Each scene shows the same named points in several views. A view is turned or mirrored, shifted and resized as a whole, has a little noise and may leave points out.
In the rows, zero is written as 128.

Scene 1
View 1
Q_869: [156 136 130 132 148 142 103 140 123 132  26 148 148 107  75 139 127  97
 130  98 149 116 145 130 116  77  96 120 122 149 113 114 179  65 104 131
 108 116  91 107 124 133 137 159]
Q_389: [151 159 120 141 148 164 102 137 117 140  66 117 135 109  82 131 134 115
 129 105 131 125 132 133 105 111 120 117 113 124 126 132 153  80  89 132
 111 147 124 116 122 130 126 179]
Q_292: [145 127 156 162 157 107 114 166 126 114  30 149 179 114  92 111 112 133
 106 112 130 120 149 136 130 118 123 118 156 148  74 135 169  81 112 125
 117 114 111  97 117 149 144 125]
Q_156: [142 132 147 140 149 106  96 155 131 113  58 126 146 109  87 128 115 130
  93 105 151 133 148 107 143 121 122 113 142 138  85 139 171  95 108 128
 117 122  95 112 106 135 139 115]
Q_130: [162 117 152 143 173  90 128 160 147 126  37 129 151 118  97  86 125 103
 146 128 149 128 127 125 133 128  86 119 160 115 112 137 162  67 124 118
 101 154 108 126 137 125 144 153]
Q_9: [143 191 114 162 131 188 101 143 106 144 109  84 127 116 107 112 138 162
 124 130 102 133 126 139  84 156 174 123 109 115 132 161 126 113  72 128
 123 166 156 117  85 133 126 192]
Q_208: [141 157 130 148 139 151  98 145 113 122  55 132 145 105  80 136 118 135
 101 103 130 123 146 130 116 109 139 118 122 148 101 134 162  89  91 133
 123 123 108 100 100 138 133 152]
Q_529: [182  90 145  98 192  74 123 156 179 131  66 116 112 135  88  83 132  56
 155 129 200 134  92  78 188 113  41 106 162  86 139 132 166  69 144 127
  84 174  77 177 158  93 143 141]
Q_738: [139 158 137 165 136 130  97 155 126 116  94  90 137 114  90 107 119 164
 106 123 126 139 131 117 122 156 151 112 135 121 103 151 146 116  89 132
 120 150 131 112  88 129 130 142]
Q_282: [146 158 128 151 144 155  97 145 109 127  58 128 143 110  77 133 121 126
 111 104 133 134 152 131 106 113 130 118 127 142 105 136 159  92  93 135
 117 126 117  99 105 142 129 161]
Q_306: [158 157 121 137 147 158 102 149 139 142 104  80 104 123  93 103 144 125
 142 127 139 135 107 115 117 145 129 116 130  87 144 149 132 104  90 130
 113 181 124 141 102 110 138 176]
Q_254: [140 127 150 143 158 117 116 157 117 118   6 165 174 102  78 145 114 109
 105 101 144 124 161 136 126  86 103 116 146 165  76 117 182  65 103 123
 106 104  96  90 123 151 143 127]
Q_541: [133 205 113 188 115 198  98 147  85 131 109  88 140 111 100 118 135 186
 115 118  88 142 140 156  63 155 194 127 103 127 113 165 126 116  59 132
 139 153 168  92  69 144 124 187]
Q_662: [165 131 143 142 165 108 122 168 157 131  84  97 131 124 108  69 139 117
 157 135 147 137 113 116 134 149 100 116 148  84 129 156 146  82 114 130
 101 180 129 143 131 114 140 162]
Q_750: [127 161 132 132 127 148  75 140 120 104 135  79 107 101  73 133 116 177
  61 108 146 148 129  86 140 156 163 100 122 122 100 151 152 137  81 141
 128 141 113 129  69 117 116 120]
Q_988: [152 130 131 127 155 123 105 150 142 122  78 106 121 112  82 112 127 113
 120 114 167 129 120  97 146 122 117 112 137 114 118 138 164  92 106 132
 114 147 102 139 107 113 133 143]
View 2
Q_869: [138 123 133  97 144 138 135 156 129 133  94 137  96 139 107 129 140 113
 103 102 120 129 136 146 133  84 128 120 106  98 130 151 146 149 131  80
 137 149 159 140 126 130 111 146]
Q_282: [129 128 131 116 146 138 136 135 131 122 109 151  85 137 112 133 131 121
 130 125 110 137 144 161 120  99 121 117 108 104 116 149 129 136 121 104
 139 156 152 142 111 126 130 140]
Q_988: [119 108 126 111 144 118 122 173 140 119 139 143 111 135 110 131 138 122
 114 125 144 113 118 155 110  97 136 125  98 106 120 137 105 133 128  75
 135 163 149 125 103 134 135 147]
Q_254: [150 114 123  92 145 136 134 137 131 146  83 135  96 148 128 152 167 117
 107  86 114 138 148 141 136  61 122 109 109 105 127 151 144 126 142  91
 131 165 149 157 123 135 117 151]
Q_208: [135 127 140 114 158 132 139 124 128 125 113 147  87 139 117 137 131 123
 126 127 109 134 149 156 117  96 119 120 105 109 114 153 135 139 120 100
 136 154 145 141 113 126 127 145]
Q_130: [133  98 103  98 123 141 107 176 143 138 124 130 100 143 123 145 157 125
 104  96 148 113 111 157 130 107 131 107  92  89 128 119 120 127 132  82
 133 169 164 136 117 135 121 151]
Q_292: [145 109 111 101 142 134 123 134 139 136 103 143  91 147 139 162 160 128
 119  99 114 133 149 150 131  85 118 106 102 100 118 133 125 122 133 104
 137 170 152 152 108 135 128 146]
Q_529: [113  82 109  86 112 116 100 233 157 136 148 126 137 143  94 120 163 123
  72  97 195  86  59 153 118  94 140 129  73  94 139 123 112 130 142  39
 125 170 157 121 110 137 115 160]
Q_541: [106 132 142 151 155 159 140 107 123 106 134 169  56 121 127 124  93 118
 183 176  84 137 166 191 112 161 125 111 115  95  85 136 111 139  90 137
 154 140 167 141  95 115 150 117]
Q_9: [103 121 139 144 143 150 137 136 125 107 146 164  67 122 119 118  96 117
 166 166 109 123 148 185 114 154 129 116 109  92  95 135 111 145  91 114
 146 140 167 134 102 116 146 127]
Q_750: [109 116 144 135 166 101 137 133 139 101 170 170 105 149 105 129 118 139
 153 159 128 121 147 157  86 106 132 129 110 139  88 153  84 133 118  93
 145 158 119 124  78 139 170 130]
View 3
Q_738: [126 128 115 155 122 148 125 158 108 122 165 125 135 165 104 119 124 106
 122 154  96  96 106 147 151 145 125 132 149 122  96 114 120  99 130 133
 117 131 109 114 131 113 119 131]
Q_130: [ 98 131  89 182 170 161 150 188  98 119 165 105 107 166 129 114 128  98
 135 156  74  97  72 154 172 120  98 131 123 116  78 136 120 118 123 124
 130 132  96 132 121 132 127 131]
Q_750: [156 118 114 133  84 155 125 141 138 119 135 155 144 138  86 130 142 107
 118 147 113 104 122 130 131 176 157 120 144  98 110 117 127 103 134 136
 122 126 126 108 133  99 123 120]
Q_389: [119 125 117 136 153 147 142 173 102 146 140 129 154 137 103 117 127  97
 122 149  94 113 101 146 139 136 105 139 111 128  89 124 101  92 122  93
 136 140  82 142 117 121 148 138]
Q_869: [109 126  91 162 171 160 168 181 110 143 128 125 139 127 121 113 143  86
 135 150  86 120  86 145 150 119  98 122  92 106  86 139 105 119 122  93
 143 137  87 163 101 127 161 129]
Q_254: [118 128  86 188 187 160 164 190 132 128 129 116 128 119 101 121 127  95
 150 137  74 128  87 151 162 121 116 106  89  80  87 152 109 139 115 106
 135 118  89 176 100 128 158 132]
Q_156: [126 122  87 174 146 165 153 170 136 119 141 126 120 137 103 124 140  99
 136 149  86 105  93 146 159 143 133 107 123  86  96 135 124 125 130 132
 130 118 115 141 117 116 134 121]
Q_306: [117 123 121 131 119 150 133 164  83 139 162 134 143 165 120 117 132 102
 109 166 114  93  98 137 143 147 113 149 148 148  96 104 107  81 138 117
 129 145  97 103 126 117 117 135]
Q_292: [118 130  99 180 175 154 142 188 104 124 157 109 130 155 107 114 114 100
 142 147  77 105  95 150 166 122 112 119 124 108  81 132 106 122 119 123
 117 127  93 151 121 124 137 135]
Q_662: [107 124 108 167 140 153 137 182  84 123 185 112 117 180 128 119 130 101
 119 164  88  85  87 147 167 129  95 145 148 144  90 114 119  97 133 134
 129 139  99 111 128 118 115 137]
Q_208: [125 125 108 147 152 153 144 172 125 134 132 133 156 125  89 123 129 104
 135 137  92 120 113 137 141 142 123 114 112 102  92 124 103 110 122 103
 127 129  97 153 118 116 148 130]
Q_541: [152 137 159 120 133 121  96 154 104 141 140 140 211 142  44 113  81 134
 126 129 107 116 156 129 126 150 140 133 138 137  90 100  90  78 108  91
  97 150  83 124 152 106 143 140]
Q_988: [117 122  95 155 130 162 147 168 110 127 152 128 123 148 125 123 147  89
 123 162  99 100  86 139 154 148 114 126 128 118 102 120 129 107 143 123
 137 131 105 121 109 116 128 129]
Q_282: [128 124 107 155 158 150 141 169 118 134 133 134 158 131  86 121 119 108
 129 137  91 120 112 139 139 144 122 119 117 110  91 127 103 110 122 102
 121 131  91 151 112 119 148 129]
Q_9: [138 132 146 124 125 134 115 158  96 142 150 131 178 158  73 119  96 116
 121 150 109 109 137 131 133 151 127 141 140 142  92  98  97  77 120 102
 109 148  93 119 145 112 131 137]
View 4
Q_389: [136 132 185 147 154 141 165 116 187 134 131 141 128 137  96 166  97 118
 154  81 154 117 111 123 132 144  92 129 177 143  91 172 107 174 135 117
 143 129 135 120  92 174 119 106]
Q_750: [142 126 146 131 161 156 223  94 122 192  91 140 116  62  84 108 139  94
 155 163 123  71 128 152 128 108  83 142 204 115  93 114 111 103 182 111
 143 117 130 135  73 189 103 116]
Q_738: [153 119 158 129 158 157 205 124 145 201 112 134 119 118  92 130 134 114
 147 131 141 105 118 143 116 132  87 146 193 140  93 139 115 123 138 134
 151 133 113 121  90 153 119 114]
Q_306: [152 117 157 122 125 139 195  90 174 158 108 136 134 104  98 123 101 148
 158  75 105 118 103 144 132 130 103 130 172 103  90 174 123 129 136 138
 165 156 124 135 117 186  96 100]
Q_869: [142 144 205 168 153 160 135 151 181 114 157 122 136 141 104 200 114 113
 162 112 165 133 108 125 140 162  96  90 182 162  84 193  84 199 140  82
 114 113 147 127  91 180 128 109]
Q_254: [159 129 204 174 166 189 127 196 160 140 182 121 126 165 113 205 137 106
 161 164 180 138 100 135 130 155  91 103 186 185  85 181  85 190 141  84
  96 115 139 125  88 155 134 116]
Q_541: [112 127 179 149 192 100 214 108 178 219  77 141 100 144  65 119  79  99
 119  50 167  98 123 138 111 133  84 206 194 155 118 116 138 122 136 160
 193 140 107 101  66 133 116 123]
Q_282: [135 133 187 156 166 144 169 139 167 162 129 128 120 140  87 168 118 108
 149 117 162 114 114 128 125 145  95 131 185 157  91 156 103 162 138 109
 136 116 128 116  83 166 126 121]
Q_988: [159 107 153 124 131 160 191 107 157 159 124 143 130 102 108 135 128 140
 175 108 112 113 107 137 130 138  90 116 178 112  83 168 108 130 138 127
 136 146 121 136 120 186 103 105]
Q_529: [202  95 145 124  59 236 134 155 158  70 189 137 168 107 153 178 154 202
 220 154  77 171  85 146 137 166 110  13 158  79  49 248  75 179 120  97
  94 158 136 167 188 216 104  85]
Q_130: [176 102 173 139 117 200 152 167 160 140 166 128 149 155 117 166 137 155
 173 128 139 152  96 145 127 159 101  84 169 129  77 205 100 171 117 124
 123 147 123 138 146 167 114 103]
Q_208: [139 131 189 155 170 150 165 137 163 160 135 126 117 133  92 168 121  95
 137 124 168 109 112 136 127 148  88 126 189 163  98 159  98 159 152  98
 131 118 129 121  74 170 126 124]
Q_156: [168 114 166 151 156 192 162 152 133 167 147 125 125 119 109 159 156 113
 161 181 145 117 109 137 129 145  89 105 188 140  86 160  96 151 154 102
 109 128 128 134  95 175 122 121]
Q_292: [155 110 191 154 161 188 154 182 144 175 167 116 126 162 111 179 159 120
 153 165 170 135 106 129 125 164  86 111 188 167  90 166  94 164 127 113
 121 129 123 114 102 147 131 120]
Q_662: [171 105 146 119 105 176 179 128 168 154 135 142 158 123 114 138 129 167
 179 101 110 142  93 148 124 143  97 102 164 103  76 198 109 133 114 147
 146 162 112 135 152 175 111 104]
Q_9: [124 128 171 133 170 113 205  91 178 192  88 132 124 129  75 121  79 116
 131  55 150 103 118 137 120 124  91 181 186 136 112 135 129 126 131 161
 184 145 115 110  88 153 115 112]
View 5
Q_306: [ 74 110 183 107 180 185 160 104  95  97  80 148 131 175 163 113 152  88
  96 101 164 107 140 108 169 136 192 145 121  84 149 122 146 130 123  72
  84 153 114 150 167 117 155  98]
Q_529: [ 62  27 149 101 187 209 145 125 150 141  89  83 148 163 148  90 126  95
  96  89 229  91 135 142 215 127 223 227  56 161 204 108 157 103 152 100
  51 199 132 120 188 131 202 205]
Q_738: [100  98 190  96 148 157 164  94 131  87  81 123 106 156 162  80 139 102
 125 116 107 137 135  94 146 131 157 131 133  97 149  96 142 153 104  86
  96 194 136 153 132 144 124  67]
Q_282: [121  96 177 115 152 171 143 138 143 106  69 121 147 151 148  96 147 126
 128 125 129 129 157 127 136 110 161 115 118  99 113  89 132 149  90  78
  96 200 115 158 136 170 126 108]
Q_662: [ 60  73 162  78 191 179 166 105 119  91  86 112 127 163 167  79 131 102
  95 113 188 112 133 112 199 125 207 188  89 115 163 117 154 116 134  74
  76 176 143 134 169 124 150 121]
Q_9: [108 157 188 112 166 168 160 112  77  69  67 176 154 171 170 116 161 113
 102 125 126 118 160 103 139 115 163  81 151  29  94 119 133 152  98  50
 111 133 107 160 142 122 110  52]
Q_869: [125  77 153 118 180 193 130 165 141 121  71 104 202 159 147 112 151 158
 124 135 198 115 168 164 165  85 188 134  77 119 107  90 137 129 103  62
  83 191 114 143 164 176 136 172]
Q_208: [126  93 185 115 145 170 144 142 139 109  68 122 144 149 144 102 149 123
 132 135 124 134 151 129 130 103 151 106 127 106 119  87 134 149  85  80
  82 205 110 162 138 165 125 109]
Q_750: [103 101 210 131 119 173 166  92 127 126  72 138  75 156 136 102 149  62
 102  96  84 128 139  99 128 156 141 142 166 106 181  93 130 158  96 118
  82 208 107 162 148 135 156  66]
Q_156: [119  51 184 107 149 164 149 133 169 126  76  90 121 139 145  80 130 114
 136 116 132 132 141 130 150 114 160 154 113 136 152  73 139 151  99 102
  80 228 133 154 139 181 143 117]
Q_389: [110 106 174 121 167 180 147 135 123 107  70 136 166 157 152 110 149 123
 118 128 156 120 162 135 151 114 176 118 121  86 115  96 129 140 101  67
  87 177 114 149 153 147 132 119]

In a view up to two points have been moved. Name them for each view, in the order of its rows, or write none.
view 1: none
view 2: none
view 3: Q_738, Q_292
view 4: Q_988, Q_529
view 5: Q_9, Q_869

Scene 2
View 1
Q_245: [139 123 107  94 129 180 158 100 106 131 143 119 169 164 103 143 132 134
 165 120 136 119 101 180 148 116 121 138  95 128 179 118 129 143 120 143
 128 124 146 132 101 151 170 123]
Q_944: [133 150 119 143 108 154 130 123 116 157 157  98 124 111 111 135 101 108
 162 122 127  73 129 157 122 113 103 102 146  91 165 122 129 149 117 110
 138 123 155 133 108  99  96 164]
Q_833: [133 130 117 107 125 145 138  96 112 140 139 111 163 151 111 165 128 124
 146 117 144 112 100 165 144 119 132 132  98 125 181 128 128 133 134 110
 118 128 144 118 106 140 158 111]
Q_615: [126 133 121 139 110 146 130 120 110 133 151 116 137 121 114 139  96 104
 170 127 124  90 126 133 125 126 127 117 151 104 154 113 122 140 123  97
 131 125 161 141 120 117 106 154]
Q_81: [141 133 113 116 116 202 155 120 109 132 169 109 156 133  92 114 122 119
 171 114 122  89 106 187 132 103 108 131 138 103 171 104 135 158  96 149
 147 104 159 147  93 120 130 163]
Q_88: [134 160  98 139 104 160 115 139 105 167 152  90 112 119 119 124  90 104
 157 124 133  75 144 137 116 120  63  75 141  81 143 133 132 156 110 123
 132 137 161 148  79  79  58 176]
Q_143: [137 127 107 111 121 196 156 115 104 136 157 112 157 142  95 125 121 129
 175 117 137 100 106 181 138 107 105 129 128 112 172 111 129 147 102 145
 140 115 151 146  93 132 134 143]
Q_272: [143 140  94 109 113 175 130 135 100 147 137 101 134 141 115 124  93 124
 179 128 143 113 132 129 123 121  66  96 111 106 142 131 130 153 102 140
 128 147 159 155  72 112  88 159]
Q_503: [144 127  94  92 117 198 149 119  98 136 144 110 161 157 104 119 116 136
 171 120 142 119 119 156 135 117  87 118 103 116 160 118 133 157 105 154
 128 129 153 144  81 131 128 146]
Q_873: [118 140 127 155 102 155 126 132 117 143 158 113 124 107 116 126  93  96
 172 130 113  74 128 146 117 114 126 108 166  95 155 105 120 143 116 103
 146 115 162 139 125 104  90 165]
Q_494: [123 133 120 125 117 109 121 111 116 144 129 116 134 140 132 159 100 108
 161 128 127 110 126 110 122 139 124 105 109 122 152 129 116 125 144  85
 111 151 149 120 125 136 118 126]
Q_302: [138 159 103 140  98 156 109 138 107 175 146  81 114 114 126 113  80 103
 158 130 123  72 148 138 122 117  62  71 145  85 146 138 134 161 108 119
 131 139 157 142  80  69  49 177]
Q_405: [ 99  99 132 121 127 127 134 109 120  99 138 147 154 142 125 159 108 115
 193 141 114 120 110  98 116 148 167 142 125 136 142  89 101 113 141  82
 120 130 159 131 165 171 153 112]
View 2
Q_615: [109 106 176 143 181 116 133 106 129 146 117 126 117 136 131 128 159 145
 135 131  79 125 171 133 152 146  97 161 138 132 159 133 117 127 150 115
 135  82 129 105 158 144 130 127]
Q_245: [111  95 172  99 151  79 119 141 183 166 108 183  56 142 146 113 145 178
  87 117 103 114 146 111 150  85 102 140 121  86 163 154 134 130 193  94
 156 131  91 112 158 138 161 158]
Q_302: [105  98 190 188 218 123 183  66  92 128 136 142 143  75 121 113 176 150
 159 203  88  90 185 144 110 158  89 208 153 157 142 138 138 136 161  86
  96  55 118  62 143 160 101 116]
Q_405: [109 126 153  97 143  99  86 148 146 154  98 110  99 198 153 144 126 138
 143  99  66 161 132 110 197 130  97 113 125 111 164 114  68  98  96 134
 183  93 158 143 194 147 148 129]
Q_833: [105 113 173 116 157  93 110 148 173 189 104 161  69 167 153 118 168 170
 121 132  96 145 135 125 139  94  94 148 117 100 170 161 121 104 180 105
 169 107 108 106 148 160 170 157]
Q_81: [115  72 161 117 169 109 123  87 137 123 119 176  79  96 132 105 133 164
  72  92  90  66 176 119 155 126 114 155 120 103 161 127 147 171 178  90
 130 127  82 119 169 104 117 144]
Q_873: [105  88 177 154 198 146 139  95 102 142 130 118 122 122 123 125 176 130
 136 127  76 117 200 147 154 160  99 165 138 147 166 118 114 136 146 117
 123  70 121 105 157 129 122 139]
Q_88: [105  92 186 180 203 113 179  66  95 127 139 150 131  80 127 110 176 155
 146 189  92  83 182 134 117 151  89 206 146 149 143 141 138 142 164  93
 101  65 116  60 143 155  98 123]
Q_944: [103  88 189 161 194 130 146  94 119 154 130 138 116 113 124 114 185 150
 136 150  78 114 181 141 126 139  99 177 138 142 165 139 124 138 174  99
 117  71 111  92 143 145 131 142]
Q_143: [112  78 167 120 157 102 124 107 150 150 121 173  75 109 131 106 150 168
  85 111  92  91 163 125 144 112 103 160 124 109 163 139 152 151 183  94
 140 119  85 111 158 118 143 148]
View 3
Q_302: [156  63 128 161 102 121 137 124  77 173 102  97 115 184 129 149 168  91
 154 142 112 191 112 129 148 163 100 163 136 149  86 144 144  97  86 140
 111 119 118 162 129 126 137 133]
Q_615: [141  82 116 140 107 112 121 121  85 152 133 117 106 166 127 140 143 113
 134 133 119 194 106 133 133 139 103 156 122 142  93 140 147 118  92 148
 122 124 116 156 117 122 134 139]
Q_494: [116 105 118 134  98  83 129 126 103 147 133 133  99 152 128 140 112 128
 127 109 141 197  97 125 134 105 112 158  92 139 115 157 135 131  70 149
 134 123 105 160  99 109 125 139]
Q_405: [113 123  96 117 114  95  99 122 103 122 188 147  86 133 117 123 102 152
  99 100 144 193  96 135 103  84 121 154  89 128 125 142 137 160  78 144
 145 143 108 149  87 100 131 150]
Q_944: [146  84 117 143 107 125 124 114  97 148 122 115 104 164 128 137 134 114
 133 135 118 179 109 130 144 142 113 145 134 139  81 138 138 114  86 151
 113 130 120 140 118 127 125 140]
Q_873: [146  80 112 131 115 120 110 118  95 148 146 109  95 167 110 131 142 121
 127 131 111 194 109 133 128 141  99 150 131 137  78 136 142 124  95 152
 115 134 110 143 108 124 133 149]
Q_81: [149  90 106 151 113 149 120  98  93 125 140 126 122 154 131 126 112 115
 113 156 117 142 110 152 137 137 132 131 147 117  93 129 127 111  85 147
 124 148 145 119 126 121 132 154]
Q_88: [152  72 129 157 105 125 137 118  78 169 111 103 119 186 129 148 155  93
 157 147 113 193 117 137 141 155 104 163 136 151  95 139 147 102  83 139
 113 124 128 160 130 122 140 131]
Q_143: [149  91 111 152 113 150 115  98  94 122 139 131 125 150 133 122 107 119
 113 149 131 141 113 145 138 130 136 131 140 114 101 136 128 112  83 142
 127 150 150 127 126 116 127 145]
Q_833: [118 109 119 143 105 108 128 105 120 117 126 143 112 139 149 125  79 131
 114 115 147 153 101 131 148  97 134 134 112 117 114 150 120 120  65 151
 134 135 115 126 106 104 115 150]
Q_272: [144  87 121 164 108 129 138 118  75 159 125 124 133 169 140 143 138 100
 146 142 133 170 114 145 132 136 123 165 117 131 118 147 142 111  65 126
 132 136 146 166 129 106 136 129]
Q_503: [140  96 109 166 107 142 132 104  81 133 137 138 135 149 144 133 110 112
 127 148 135 141 112 157 137 118 144 150 129 114 124 141 133 114  68 130
 135 146 158 142 128 107 129 136]
View 4
Q_833: [140 179 146  95 124 172 177  78  94 149 175 143  86 154 146 172  46 108
 109 137 166 121 101 102  87 143 148  62 108 146 152 166 112 135 138 119
 162 130  88 133 119  98  92 108]
Q_302: [178 189 173 171 147 160 124 109 124 168 167 186  72 122  99  98  47 166
  91 115 140 171 156 127 134 147 134  70 206 106 136 140  41 120 124 142
 209  47 202 171 121 172 133 152]
Q_944: [147 165 154 144 132 182 125 104 117 149 170 173  75 143 115 125  72 133
 100 121 149 142 135 129 104 137 134  77 164 128 145 141  69 136 125 136
 204  74 151 174 125 136 125 118]
Q_272: [157 196 179 150 167 142 144  95 100 191 164 174  98 117 108 115  44 133
 107 113 147 153 120 136 162 140 132  59 161 109 157 158  85 102 137 127
 171  82 183 143 121 139  85 147]
Q_88: [164 186 174 169 147 156 126 104 125 173 160 190  92 123 111  92  55 151
 103 120 144 167 147 136 133 148 130  72 201 102 142 143  49 117 130 138
 201  47 195 171 117 163 126 147]
Q_405: [139 153 122 116 157 139 132 125  99 112 108 115 119 136  92 185  81 106
  84 163 172 100 117  88 125 116 113 127  95 152 151 158 150 175 149 128
 151 154  60 136  91  69 102 134]
Q_81: [ 93 139 176 129 153 191 123 101 107 155 190 187  86 155 128 113  69 111
 113 106 152 127 105 158 125 148 128  63 118 140 168 144  88 114 123 123
 187  78 148 165 131 100  63  96]
Q_503: [121 171 183 127 169 156 144  90  97 182 182 168  94 143 128 127  46 111
 118 105 160 138  83 148 156 141 135  54 118 121 176 162  94 105 137 122
 162 101 155 132 130 115  54 123]
Q_245: [105 166 160 103 139 175 166  79  86 167 189 152  85 162 142 155  53 100
 121 112 163 110  88 131 114 147 150  47  93 143 171 167 111 123 141 120
 152 130 100 137 131  87  54  97]
Q_494: [179 194 128 130 128 146 148 101 102 145 138 129  96 125 101 173  43 127
  97 150 160 125 133  85 107 133 141  96 152 133 132 158 110 156 149 128
 169 125 106 139  93 119 135 146]

In a view up to two points have been moved. Name them for each view, in the order of its rows, or write none.
view 1: none
view 2: Q_81
view 3: Q_615
view 4: none
